The views of a scene show one set of named points, each view turned or mirrored, shifted and resized as a whole, with a little noise and some points left out.

Scene 1
View 1
Z135: [ -5   5  -6 -10   5   0  -7 -20  -5  -2  -9]
Z304: [ -6  -7  -6  12  -9 -15   1   7   2   1   6]
Z229: [ -7  -4   2  -4  -7 -16  -4 -14  -6  -7   5]
Z16: [ -8  -2   6  -3  -7 -16  -4 -17  -7  -8   3]
Z701: [-10  -5   4  -8  -7 -19  -7 -18 -10 -11   5]
Z106: [ -6  -7  -5   9 -10 -15  -1   3   0   0   6]
Z673: [-3  5 -9 10  2  3  1 -2  3  5 -6]
Z409: [ -6   5  -9 -25  11   2 -12 -30 -10  -9 -15]
Z352: [ -6   1  -7 -12   3  -4  -7 -17  -5  -5  -7]
Z636: [-6 -3 -9  2 -3 -9 -2  0 -1 -1 -1]
Z307: [ -6  12   8 -14   5  -1  -7 -38  -9  -9  -7]
Z629: [ -2   9 -14 -12  12   9  -6 -18  -2  -1 -16]
Z943: [-3  6 -7  5  4  2 -2 -8  2  3 -6]
Z998: [ -9 -14  -8   4 -12 -22  -3   5  -3  -5   8]
Z931: [ -7  -3   3   1  -7 -15  -4 -12  -6  -6   5]
View 2
Z931: [  1   5   1 -10  -2   4   3   9  -8 -10  -9]
Z943: [  3  10   4  -3   0   2  -2   3   1 -12   5]
Z701: [ -2   1   0  -9  -6   6   6  13  -7  -6 -16]
Z636: [ -3  12   3  -5  -1   0   0   6  -5 -13  -3]
Z16: [ 0  4  1 -6 -5  4  2 10 -3 -8 -9]
Z304: [ -2  15   1 -11   3  -3   0   3 -13 -18  -6]
Z409: [ -3  -2   4   6 -12   9   2  15  14   2  -3]
Z673: [  3  12   4  -4   2   0  -2   1  -2 -15   7]
Z229: [  0   4   0 -10  -3   4   4   9  -9  -9 -12]
Z352: [-2  5  3 -1 -6  4  1 10  4 -7 -4]
Z998: [ -8  14   0 -10   1  -3   1   9 -14 -16 -13]
Z106: [ -2  14   1 -10   2  -1   1   5 -12 -16  -7]
Z629: [ 2  4  6  8 -7  5 -3  7 17 -3 11]
Z307: [  9  -7   3  -3 -10  14   3  12   7   1  -3]
View 3
Z701: [-21  -1  -3 -17   1  -1  13  -4 -12  13  -9]
Z135: [-17   1   5 -14  -1  10 -11   7  -6  -1  -1]
Z409: [-21 -12   8 -26  -6  19 -11  13 -13  -5   0]
Z943: [-12  14   2  -3   3   2 -15   3   3   0  -6]
Z673: [-11  27  -1   5   3  -4 -16   1   6   2  -8]
Z229: [-18   4  -2 -11   3  -3  10  -6  -7  13  -8]
Z307: [-28  -1   6 -24 -13   4 -10   8 -22  -2  -9]
Z636: [-9  9 -3 -2 10  2  0 -2  4  9 -2]
Z106: [-11  14  -5  -1  12  -5   9  -9   5  15  -5]
Z352: [-16  -1   3 -15   1  10  -5   6  -5   3  -2]
Z931: [-17   8  -3 -10   3  -5   7  -4  -6  12 -10]
Z304: [ -6  17  -6   3  13  -5   7 -11   7  15  -7]
Z998: [-10   0  -5  -9  15   1  19  -8   1  18  -2]
Z16: [-16   2  -1 -15   3   3   5  -1  -7   8  -5]
Z629: [-15   1   6 -13  -3  15 -21  12  -2  -8   0]
View 4
Z673: [-8  0  5  2  1 11 14 -3 -3 10  3]
Z931: [ 2 10 -1 -4  1  6  7 -1 -5 -8  1]
Z16: [ 1  7 -4 -6  1  5  6  4 -8 -5  1]
Z629: [-10  -8  -2  -2   3   9   3  13 -16  11   5]
Z135: [ -5  -3  -3  -3   2   7   3  10 -13   3   4]
Z307: [ -1  -3  -1   0   2   5 -11  11 -20  -9  10]
Z229: [  2  10  -4  -6   1   5   7   0  -6 -10   1]
Z998: [  2  17  -5 -11   1   6  19  -4   3  -3  -7]
Z701: [  5  12  -5  -9   1   4   3   4  -9 -13   0]
Z106: [ 0 11  0 -6  0  8 18 -7  2 -1 -3]
Z409: [ -5  -5  -7  -7   3   4  -6  21 -23   1   4]

In a view up to two points have been moved. Name them for each view, in the order of its rows, or write none.
view 1 -> Z16
view 2 -> Z629
view 3 -> Z673, Z998
view 4 -> none
